A landscape with many valleys, sampled at points; each row gives a point and its height.
From any point a ball takes the steepest step (drop divided by distance) to one of its 3 nearest points. It stops when none of these is lower. Distance is the straight distance between rows; heights are no part of it.
K880 (h 256): -4; -16; 15; 2; -16; 12; 9; -2; -2; 12; 15; 10; -13; 10; -12; 2; 13; 5; -8; -2; -2; 1; 1; -7; 1; 7
K364 (h 513): -6; -4; -3; -17; 3; 8; -5; 16; 6; 2; -5; 1; -1; 2; 0; 9; 4; -9; 0; -4; -4; -8; 3; -13; 3; -25
K404 (h 674): 1; -7; 11; -21; 0; 21; -17; 4; -8; -1; -7; -5; -13; 2; -15; -3; 15; -22; 2; 11; 2; -12; -6; -20; 2; -24
K137 (h 360): -2; -2; 6; -11; 5; -4; 15; -4; 19; -4; 5; -5; 4; 14; -8; 18; 0; -6; -5; -27; 0; -24; 0; -1; 5; -5
K967 (h 496): 3; 4; -17; 12; -6; -13; -8; -1; 2; 4; 0; 1; 5; 0; 8; -8; 1; 2; 3; 5; 12; 16; 3; 7; -12; 13
K808 (h 701): -4; 1; 6; 0; 3; 1; 19; -3; 6; -5; 6; 5; 6; 9; 0; 12; -2; 6; -17; -8; 5; -9; 2; 14; -1; 4
K93 (h 396): -10; 10; -7; -2; 7; 6; 21; -5; 8; -7; -20; -5; 11; 8; -4; 9; -16; -4; -4; -1; -7; -9; -3; 4; 5; 6
K314 (h 680): 12; -17; 14; 19; -16; -4; -5; -12; 1; 0; 14; 4; -11; -18; 17; -30; 13; -2; 16; 16; 9; 30; 7; -13; 2; 16
K388 (h 607): -1; -25; 30; 2; -20; 8; 10; -7; -6; 10; 2; 7; -6; -4; 5; -8; 9; 0; 9; 4; -2; 11; 7; -9; 16; 4
K58 (h 466): -8; 9; 5; 6; 2; 13; 7; 5; 11; -9; -12; 4; 1; -8; 0; -4; -10; -4; -4; 6; -1; -3; -5; 7; 3; 1
K520 (h 97): -5; 17; -8; 8; 28; 1; -1; -1; 3; -6; -21; 8; 6; -9; -8; 17; 3; 10; -5; 5; -15; -23; -3; 11; 3; -14
K379 (h 331): 4; -12; 5; 0; -8; 16; -2; 13; -4; 0; -3; -2; -12; -7; 7; -12; 7; -16; 5; 19; 4; 2; -9; -8; -5; -6
K704 (h 576): 15; 5; -5; 5; 6; -1; 2; -9; -12; 10; 8; 12; 7; -10; 5; -21; -10; 10; 10; -3; 21; 27; 7; 13; 12; 9
K866 (h 582): 9; 17; -21; 8; 16; -19; -12; 0; -4; -5; 1; -7; 11; 1; 18; 8; 5; 7; 7; -1; -4; 3; 11; 11; -11; 4
K754 (h 310): 3; 9; -7; -3; 14; -8; 6; -13; 9; 3; 3; 24; 9; -9; -23; -15; -26; 18; -5; -5; 5; 7; -12; 28; 17; 5
K12 (h 423): 7; 5; -6; 2; 12; -3; -9; 15; 7; 1; -3; -10; -11; -4; -1; 14; 8; -5; 5; 1; -5; -10; 8; -6; -14; -14
K693 (h 581): 1; 6; -12; 16; 5; -1; -6; -1; 0; -7; -8; 7; 4; -4; 14; -12; -10; -1; -4; 8; 4; 2; -7; 4; 0; -1
K318 (h 499): 3; -3; 3; -13; -1; 2; -11; 8; 6; 12; -5; -7; 1; 3; -13; 19; 5; -14; 5; -10; -7; -11; -9; -27; -1; -17
K365 (h 691): 1; 1; -11; 7; 1; -14; 6; -6; -3; -10; 1; -4; 10; 10; 11; 14; 6; 2; -14; -8; -4; 2; 11; 11; -18; 11
K506 (h 600): -9; -1; 6; -7; -9; 13; -9; 15; 8; 2; -13; 3; -11; 9; -2; -1; 0; -16; 2; 9; 4; -2; -10; -12; 6; -17
K604 (h 189): -6; 16; -5; 8; 24; -1; -13; 11; -4; -8; -8; 1; -4; -13; -5; 7; 3; -1; 1; 6; -10; -17; -2; 6; 0; -7
K70 (h 602): 5; -3; 5; -12; 4; 7; -20; 9; -2; 12; 2; -7; -10; 4; -15; 4; 18; -17; 8; -5; 4; -22; 1; -21; -2; -26
K902 (h 656): 10; 22; -10; -6; -1; -22; -5; -15; -8; -11; 18; 8; 15; 0; -19; -6; -18; 16; -10; -12; -2; 6; -7; 25; 3; 13
K475 (h 369): -17; 17; -12; 2; 12; -2; -8; 5; -7; -14; -8; 4; 3; -16; 2; 10; -1; -6; -3; 6; -12; -25; -7; 9; 0; -12
K57 (h 543): 15; 3; -3; -3; 9; 17; -24; 7; -12; -2; -3; -15; -13; -10; 2; -3; 14; -15; 6; 23; -8; -9; 1; -12; -7; -27
K726 (h 284): 16; -17; -4; 5; -17; -6; -14; 1; -10; -7; 6; -2; -18; 11; 7; 1; 22; -12; 2; 6; -1; 9; 5; -6; -8; 6
K19 (h 642): 4; -4; 6; 6; -8; -4; 19; -16; -5; -3; 15; -2; 7; 4; 2; 6; -20; 9; -20; -7; 6; 16; 7; 12; -2; 23
K587 (h 452): -12; -9; 25; -3; -14; 12; 16; 3; 11; 6; -3; 15; -4; 2; -5; -7; 3; 5; 0; 6; 0; 14; -9; -8; 10; -1
K822 (h 270): 11; 0; -3; -9; 7; -2; 1; 1; -2; 0; -9; -2; -4; -1; 8; 13; 8; -9; -2; -13; -3; -9; 3; -6; -15; -8
K782 (h 541): -15; -1; -2; -19; -1; -2; -15; 9; 13; 9; 1; -7; 1; 13; -10; 11; 3; -6; 6; -17; -6; -16; 2; -24; -1; -11
K182 (h 518): -10; 9; -5; -9; 13; 1; 4; 2; 4; -8; -15; -3; -3; 0; -5; 12; -2; -14; 5; -3; -10; -12; 0; -9; 0; -21
K161 (h 684): 6; 6; -13; -2; 21; -17; 7; -9; 1; -11; 1; -1; 6; 10; 0; 21; -5; 4; -11; -16; -17; -22; 6; 17; -6; 7
K31 (h 529): 14; -15; -2; -2; 4; 3; -14; 14; -6; -7; 2; -11; -20; 11; 2; -7; 19; -15; 13; 11; 0; -2; 1; -16; -9; -20
K925 (h 507): -11; -9; 15; -16; -16; 13; 8; 6; 3; 8; -8; 3; -1; 4; -5; -1; 12; -4; 4; -5; -6; 8; -12; -20; 22; -12
K733 (h 632): 5; -24; 23; 4; -14; 0; 4; -7; -3; 3; 21; 0; -5; -2; 5; -3; -2; 5; -1; 8; 0; 19; 9; 1; 3; 11
K202 (h 612): 13; 5; -15; 6; -6; 0; -16; 1; 1; -3; 7; -1; -6; -9; 17; -19; 11; -13; 13; 9; 7; 25; 2; -6; -10; 6
K284 (h 532): 0; -12; 14; -6; -14; 15; -13; 13; -14; 5; -6; 3; -25; 7; -18; -11; 12; -19; 0; 5; -1; 6; 4; -21; 19; -6
K135 (h 515): -5; -2; 2; -6; -9; 5; 1; 12; 8; 3; 1; 4; -15; 14; -9; 10; 10; -16; -5; -1; -2; -12; 2; -17; -3; -10
K13 (h 336): 8; -2; -9; 5; -7; -7; -6; -9; -6; 7; 11; -1; 2; -21; 14; -19; -9; 5; 8; 9; 5; 27; 11; 0; -7; 16
K193 (h 433): 5; -11; 1; 2; -7; -7; 7; -8; 0; 7; 7; 7; 6; -14; 5; -11; -5; 18; 2; -2; 9; 21; 2; 5; -7; 19
K514 (h 313): 0; -1; 3; 5; -7; 22; -11; 2; -1; -3; -8; -7; -17; -6; 11; -13; 2; -13; 6; 13; 6; 4; -6; -11; -6; -12
K15 (h 545): 6; -2; 6; 1; 1; -9; 4; -16; -11; -6; 13; 2; 15; -2; -3; -7; -26; 26; -9; -6; 13; 21; -5; 27; 0; 13
K90 (h 472): -5; 15; -3; -6; 14; 3; 12; 5; 14; -11; -16; -4; 15; 1; -9; 13; -3; -9; -1; -3; -10; -21; -15; 5; 11; -13
K216 (h 597): -5; 10; -2; 6; 16; -8; 7; -7; -1; -6; -6; 4; 4; 0; 3; 21; -4; 7; -7; -4; -9; -20; -3; 16; -5; 4
K862 (h 350): -15; 10; -6; 0; 8; 2; 5; -1; 7; -10; -21; 6; 8; -2; -11; 12; -12; 1; -6; 8; -13; -20; -12; 8; 0; -1
K960 (h 697): -2; -9; 16; 5; -5; 6; 14; -22; 2; -6; 15; -10; 9; 7; 0; 5; -24; 29; -14; -9; 4; 8; -8; 15; -9; 25
K650 (h 400): 2; -1; -8; 6; 4; -13; -2; 5; 0; -8; -1; -3; -2; 0; 7; 0; 7; 1; 0; 3; -2; 0; 1; 2; -9; 7
K629 (h 468): 0; -2; -10; 10; 9; -1; 7; 6; -1; -2; -11; -5; -5; -5; 8; 4; -3; -3; 3; 9; 0; -6; 5; 3; -8; -2
K184 (h 821): -11; 5; -9; 10; 7; -15; 13; -12; 0; -7; -5; -2; 11; 3; -3; -3; -11; 15; -10; -3; -1; -6; -7; 13; 2; 20
K758 (h 36): -9; 17; -14; 1; 11; -4; 4; -2; 5; -2; -4; 4; 14; -12; -14; -6; -30; 26; -16; 11; 2; -4; -20; 22; 20; 7
K366 (h 641): -12; 12; -3; 5; 7; 7; -10; 7; -4; 4; -8; 3; -2; -17; 13; -14; -6; -7; 1; 11; -6; -1; -5; -2; 6; -12
K433 (h 613): 7; 4; -8; 2; -4; -11; 3; -14; -11; -3; 17; 3; 15; 1; 3; -7; -20; 17; -9; -4; 8; 12; 1; 29; -1; 20
K879 (h 287): -11; 0; 8; -14; -2; 15; 22; -1; 17; 2; -4; 1; -1; 4; -11; 8; -11; -2; 0; -1; -2; -3; -11; -16; 8; -1
K302 (h 280): -19; -1; -4; -17; 3; 8; 31; -5; 6; -3; -3; 5; 3; 15; -1; 5; -4; -5; -9; -9; 0; -8; -10; -9; 4; -6
K188 (h 415): 0; 4; -14; 9; -2; -5; -2; -3; -8; 1; 3; 0; 2; -14; 17; -10; -5; 5; 13; 8; 4; 18; 3; 6; -2; 7
K762 (h 27): -10; -5; 8; -6; -4; 7; 29; -9; 18; -7; -6; -13; 8; 11; -14; 9; -26; 4; -11; -7; 4; 2; -1; 15; -3; 13
K681 (h 756): 11; 6; -9; 9; 4; -22; -1; -4; -7; -2; 1; -7; 17; 6; -4; 8; 0; 10; -5; -4; -4; -5; 1; 18; -11; 13
K152 (h 491): -6; -7; 7; 2; -17; 9; 10; 2; 2; 10; -3; 1; -14; -20; 6; -8; 0; 6; -2; 12; 2; 16; 2; -9; -5; 5
K581 (h 315): -8; 7; -1; 0; 12; 0; -6; 10; -3; -3; -9; 1; -5; -3; -2; 7; 4; -8; 1; 12; -3; -4; 1; 7; -15; -7
K818 (h 262): -7; 4; 14; 0; -2; 13; 20; -12; 11; -5; -1; 0; 12; -1; -11; -6; -27; 23; -11; -5; 10; 5; -6; 10; 5; 12
K204 (h 290): -11; -5; -1; -11; 7; 4; 22; 6; 23; -6; -7; -1; 3; 20; -9; 20; -10; -9; -14; -27; 2; -20; -3; -5; -1; -2
K530 (h 60): -8; 12; -10; 0; 12; 13; -9; 11; -9; -6; -13; -5; -7; 1; 3; 7; 10; -12; 5; 12; 0; -12; -8; -4; -12; -19
K267 (h 504): -9; 8; 1; 6; -1; 8; 0; 5; 7; 0; -8; 2; 0; 0; 0; -5; -10; 8; -10; 9; 7; 12; 1; 3; 0; 9
K937 (h 766): -6; -19; 22; -13; -22; -3; 0; 13; -5; 16; 14; -6; -13; 6; 1; 3; 12; -11; 9; -8; 1; -6; 8; -17; 9; -1
K247 (h 421): -10; 1; 12; 3; -8; 13; 10; -4; 9; 5; -10; 1; -2; -21; 5; -17; -7; 3; 14; 14; -2; 12; -9; -5; 5; -9
K434 (h 565): -8; -4; -1; -27; -7; 2; -8; 0; 14; 9; 4; -6; 3; 13; -14; 19; 6; -7; 4; -30; 4; -19; 7; -27; 12; -13
K831 (h 552): 2; -7; 2; -18; 2; -3; -13; 12; -1; 7; 1; -13; -12; 5; -10; 0; 11; -11; 12; -16; -4; -16; 0; -17; -3; -12
K441 (h 384): 1; 13; -14; 6; 18; -7; -1; 2; -5; -3; -12; -4; 0; 1; 4; 6; 6; -4; -1; 4; -14; -15; -1; 3; -7; -7
K42 (h 665): 3; 11; -11; 10; 15; -19; -3; 7; -2; -8; -3; -5; 3; -6; 8; 12; -4; 7; -2; 0; -12; -7; 1; 16; -6; 7
K809 (h 179): 10; -11; -8; -4; -4; -9; -4; 1; -2; 0; 13; -3; -10; 14; 6; 6; 26; -7; 3; -16; 2; -9; 13; -9; -8; -3
K457 (h 682): 7; -17; 14; 6; -20; 12; -9; 1; -6; 12; -1; 6; -13; 1; 7; -8; 13; 7; 14; 14; 2; 12; 8; -14; 4; 2
K764 (h 481): -7; 10; -5; -2; 10; -6; 6; 6; -2; -13; -1; -2; 2; 3; -1; 13; 7; -2; -5; -2; -7; -13; 2; 9; -6; -8
K683 (h 522): 9; 7; -2; 10; 6; -10; 0; -10; -8; 6; 8; 6; 14; -9; 1; -11; -18; 14; 4; -6; 9; 20; 3; 12; -5; 8
K315 (h 519): 0; -2; 2; -15; -15; 11; -5; 3; -3; 12; -3; 4; -9; -2; -16; -5; 5; -14; 7; 0; 0; -3; -4; -23; 12; -16
K477 (h 394): -8; -7; 15; -10; -9; 14; 16; 1; 5; -3; 1; 9; 1; 11; -5; -2; 6; -3; -8; 6; -5; 8; -4; -7; 9; 7
K240 (h 349): -6; 10; -6; 7; 6; -9; 2; -3; 1; -3; 7; 14; 14; -3; -15; -13; -19; 17; -11; -7; 1; 2; -11; 25; 3; 6
K793 (h 652): 12; -12; 1; -1; -2; -9; -26; 2; -11; 12; 8; 1; -16; 18; -14; 1; 26; -6; 4; -8; 1; -25; 9; -19; -2; -18
K798 (h 259): 4; 20; -4; 7; 12; -7; -8; -3; -4; -1; 4; 10; 5; -14; -5; -23; -18; 12; -3; 3; 8; 9; -5; 23; 13; 6
K810 (h 592): -17; 15; -5; 9; 8; 2; -11; 0; 5; 4; -10; 10; 9; -12; -5; -6; -19; 8; 8; 7; 2; 1; -18; 15; 14; -3
K999 (h 514): 7; -8; 2; 7; -12; -4; 2; -8; -3; 4; 7; 0; 4; -3; 17; -4; 4; 0; 1; 1; 9; 18; 8; 5; -5; 13
K432 (h 625): 8; -14; 16; -3; -7; -5; -20; 8; -15; 14; 13; -7; -9; 22; -10; 2; 14; -5; 14; -13; 6; -3; 13; -12; 6; -13
K397 (h 623): -5; -2; 0; -1; 2; -5; 11; -20; -5; -8; 9; -3; 16; -1; -7; 1; -19; 23; -13; -17; 7; 6; -12; 25; 5; 16
K196 (h 424): -3; 14; -3; -1; 7; -9; 6; -15; -6; 5; 9; 1; 13; -11; -8; -17; -24; 27; -9; -7; 16; 11; -11; 36; 20; 15
K277 (h 397): 16; 2; -4; 7; 8; 7; -12; 4; -6; -6; -5; -7; -13; 1; 22; -1; 20; -15; 10; -3; -13; 2; 13; -8; -12; -11
K770 (h 501): 11; 4; -15; 9; 14; -8; -16; 1; -11; -8; -8; -3; -4; -10; 10; 7; 9; 3; 7; 6; -11; 2; 9; -2; -12; 0
K200 (h 278): -12; 7; -3; -3; 5; 12; 14; -7; 6; -11; -7; 6; 14; 6; -10; 6; -22; 6; -10; -6; -4; 1; -6; 9; 3; 8
K913 (h 580): 6; -10; 13; 1; -15; 1; 16; -4; 2; 1; 0; 1; -2; -1; 1; -7; 4; 7; 0; 7; 9; 18; 0; -2; 7; 8
K630 (h 578): 9; -5; 10; 5; -14; -2; 18; -9; 3; -8; 16; 3; 8; 6; 8; 4; -4; 6; -5; 2; -1; 20; 8; 6; -7; 15
K403 (h 126): -8; -3; 3; -13; -7; 6; 19; 7; 4; -7; 4; 1; -1; 8; -9; 13; 0; -9; -16; -10; 0; -10; -12; -12; 4; 1
K482 (h 577): 9; -19; 13; 11; -13; 3; 1; 0; 3; 6; 2; 6; -1; -5; 20; -11; 6; -1; 2; 12; -2; 23; -1; -3; -3; 8
K598 (h 153): -15; 5; 0; -1; 9; -1; 9; -2; 2; 2; 5; 8; 9; -13; -12; -13; -29; 16; -1; -2; 10; -3; -9; 14; 17; -2
K454 (h 753): -9; 17; -17; 10; 6; -11; -2; -4; -1; 2; -6; -1; 14; -1; 6; -4; -12; 11; -2; 3; -4; -6; 4; 19; -3; 12
K990 (h 492): 13; -4; -3; 12; -2; -13; 6; 8; -1; -2; 7; -3; 9; 4; 10; -1; 6; -4; -2; -3; 6; 5; 7; 4; -15; 6
K690 (h 559): 4; -12; 29; -9; -22; 14; 5; 3; -7; 13; -9; 7; -10; 7; -3; -12; 17; -4; 6; 11; 1; 9; -4; -13; 18; -10
K199 (h 66): 5; -8; -5; -11; 14; -14; 5; 0; 6; -11; -8; -9; -1; 10; 5; 13; 9; -6; -5; -8; -4; -12; 13; -8; -12; -1
K410 (h 480): -11; 3; -2; -9; 7; 3; 9; 10; 10; 0; -10; 3; -3; 5; -6; 5; -6; -4; -4; 0; -2; -14; -2; 3; -14; 0
K478 (h 583): -6; 0; 8; -21; -10; 7; -4; 2; 6; 11; -2; 2; -6; 16; -14; 7; 6; -9; 2; -14; -2; -10; -7; -18; 13; 0
K991 (h 258): 18; 2; -8; -2; 11; -16; -3; 3; -1; -4; -6; -6; 3; 6; 3; 7; 16; 2; -2; -7; 0; -6; 16; 7; -11; 2
K901 (h 277): 3; -9; 2; 9; -3; 9; -7; 5; -4; 0; -1; -2; -6; -19; 21; -15; -4; -4; 10; 13; 11; 15; 5; -13; -3; 2
K671 (h 579): 0; -5; 2; 10; 0; -6; 7; -3; -3; -15; 4; -1; 10; 2; 1; 3; -11; 11; -6; -3; 2; 6; 5; 18; -11; 16
K614 (h 645): -5; -4; 3; -17; -12; 16; -46; -3; -10; 19; -6; -13; 1; 10; -29; 5; 7; -14; 16; -4; 1; -19; -4; -31; 20; -22
K701 (h 725): 2; -22; 13; -1; -24; 6; -7; -1; -13; 10; 11; -1; -17; 1; 0; -10; 17; -6; 5; 6; 3; 6; 11; -16; 5; 7
K368 (h 653): 11; 12; -22; 9; 6; -20; -12; -8; -1; 3; 5; 1; 18; -5; -7; -4; -7; 11; 4; -12; 5; 11; 8; 18; 7; 11
K790 (h 627): 5; -18; 15; 6; -22; 3; -2; -8; 2; 4; 15; 5; -3; -1; 8; -6; 15; 4; 8; 9; 9; 20; 5; -8; 14; 18
K361 (h 457): 18; 0; -4; 1; 8; -1; -23; 5; -6; -7; 0; -22; -11; -1; 6; -10; 28; -19; 14; 3; -7; -7; 6; -8; -19; -22
K637 (h 269): 9; -8; 1; -1; -14; -7; 1; 4; -11; 10; 20; 1; -12; 6; -1; -1; 18; -7; -7; 2; 0; 3; 13; -16; -10; -1
K747 (h 495): -7; -8; 3; 1; -6; 1; 18; -1; 2; 7; 10; -2; 6; 6; 5; 3; 3; 1; -8; -3; -4; 9; -3; -3; -4; 8
K39 (h 526): -12; 7; 7; 7; -5; 16; 7; -3; 15; 2; -11; 5; 8; -19; 3; 1; -14; 5; -3; 7; 5; -1; -14; 6; 12; 1
K750 (h 675): 5; 3; -11; 3; 12; -25; -4; -12; -4; -6; 8; -9; 16; 8; -1; 11; -12; 14; -14; -15; 3; -2; -5; 22; -4; 18
K11 (h 129): -9; 8; -2; 3; 0; 10; -7; 6; 0; -2; -20; -3; -13; -9; 6; 2; 10; -17; 5; 14; -4; -12; -12; -10; -5; -19
K374 (h 520): 5; -12; 6; 1; -4; -1; 4; 7; 1; 3; 1; 2; -16; 5; 6; -1; 9; -10; -4; 2; 1; 4; -1; 6; -10; 5
K331 (h 261): 3; -5; -3; -10; 11; -14; 8; 6; 4; -6; 18; -4; 10; 19; 3; 17; 17; -1; -15; -19; -7; -11; 12; 1; -10; -2
K861 (h 446): -5; 1; 2; 0; 0; 4; 10; -8; 6; -5; -10; 7; 6; -3; 4; 3; -16; 3; -1; 8; -2; 2; 0; 7; -12; 10
K159 (h 528): -3; -1; 9; 7; -7; 2; 18; -5; 1; -1; 6; 8; 16; -2; 4; -3; -17; 25; -7; 5; 12; 24; 2; 2; -2; 16
K887 (h 587): -7; -10; 10; -13; -7; 4; -17; -1; -19; 15; 3; -3; -8; 11; -18; -4; 9; -12; 9; -4; 3; -8; 4; -19; 20; -17
K244 (h 747): 2; 9; -10; 18; 24; -8; -9; -1; -7; -4; 5; 3; 9; 2; 1; 12; 0; 8; -6; 0; -23; -13; 8; 15; 3; 8
K246 (h 561): 9; 12; -20; 11; 8; -9; -14; 2; -1; -6; -5; -2; -5; -9; 16; -7; 9; -4; 10; 11; 8; 11; 6; 3; -6; 3
K920 (h 619): 4; -6; 6; -13; -11; 3; -23; 6; -9; 18; 10; -6; -4; 13; -12; 5; 13; -10; 6; -18; 7; -19; 5; -19; 15; -19
K664 (h 510): -7; -15; 7; 1; -8; 3; 6; 10; 7; 3; 8; 2; -12; 3; 0; 0; 6; -8; 6; 1; -5; -4; -3; -12; 3; -2
K103 (h 663): 14; 21; -15; 15; 11; -25; -6; -1; -1; -9; -4; 4; 13; 1; 8; 13; 1; 21; 1; -7; -15; -4; 10; 18; -1; 11
K438 (h 544): 12; 13; -10; 0; 5; -20; -5; -10; -1; -3; 1; 4; 16; 0; -10; 3; -9; 15; -14; -7; -1; -1; -1; 30; 12; 5
K542 (h 628): 12; -15; 6; 9; -12; 2; -4; -5; -5; 8; 12; -1; -11; -5; 11; -1; 9; 1; 16; 10; 7; 25; 3; -10; -3; 10
K884 (h 379): -5; 8; -7; 14; 1; 10; 2; 0; -5; -5; 0; 5; 2; -16; 16; -16; -11; -6; 18; 17; 10; 8; 2; -3; 1; -4
K426 (h 638): 1; -1; -4; -2; -9; -13; 15; -8; -1; -9; 13; -4; 18; 14; 5; 5; -3; 6; -11; -9; 2; 6; 8; 11; -10; 12
K255 (h 289): 2; 4; -10; 5; 7; -2; -8; 8; -7; 4; -5; -2; -15; -3; 10; -3; 9; -14; 6; 11; 1; -13; 4; -5; -12; -13
K593 (h 374): -4; 6; 3; -9; -4; 19; 13; -2; 12; 3; -5; 1; -3; -14; -4; -2; -5; -2; 5; 11; -4; 4; -8; -6; 1; -6
K380 (h 448): 25; -3; -10; 7; -1; 0; -20; -3; -1; -7; -2; -11; -16; -5; 14; -12; 22; -14; 14; 13; -9; 0; 14; -18; -10; 1
K820 (h 553): -19; 13; 2; 4; 3; 13; 4; 9; 8; 4; -12; 8; 9; -18; 3; -12; -19; 3; 3; 2; 7; 7; -10; 5; 13; -6
K444 (h 417): -1; 9; -8; -12; 10; 4; -1; 11; 4; 1; -4; -2; 2; 9; -4; 15; 10; -10; 2; -15; -3; -14; -10; -10; -4; -14
K436 (h 403): 6; -10; 14; 1; -9; 8; -5; 6; -4; 11; 3; -1; -17; 5; -3; -4; 11; -13; 0; -1; -2; -3; -1; -17; -1; -8
K225 (h 430): -6; -2; 6; -1; 3; 11; 7; 1; 14; 2; -2; 2; -1; -13; 10; -13; -5; 4; 5; 18; 5; 10; -1; 0; 3; 1

Call two points neighbours if one is among the 3 nearest of the other. Go from one point of each pair to the other, from neighbour to neighbour, staying as low as possible. Name the highest point that can't be avoided.
K520 / K438 | K368
K650 / K798 | K683
K530 / K901 | K514
K901 / K13 | K188
K604 / K901 | K581
K762 / K530 | K93
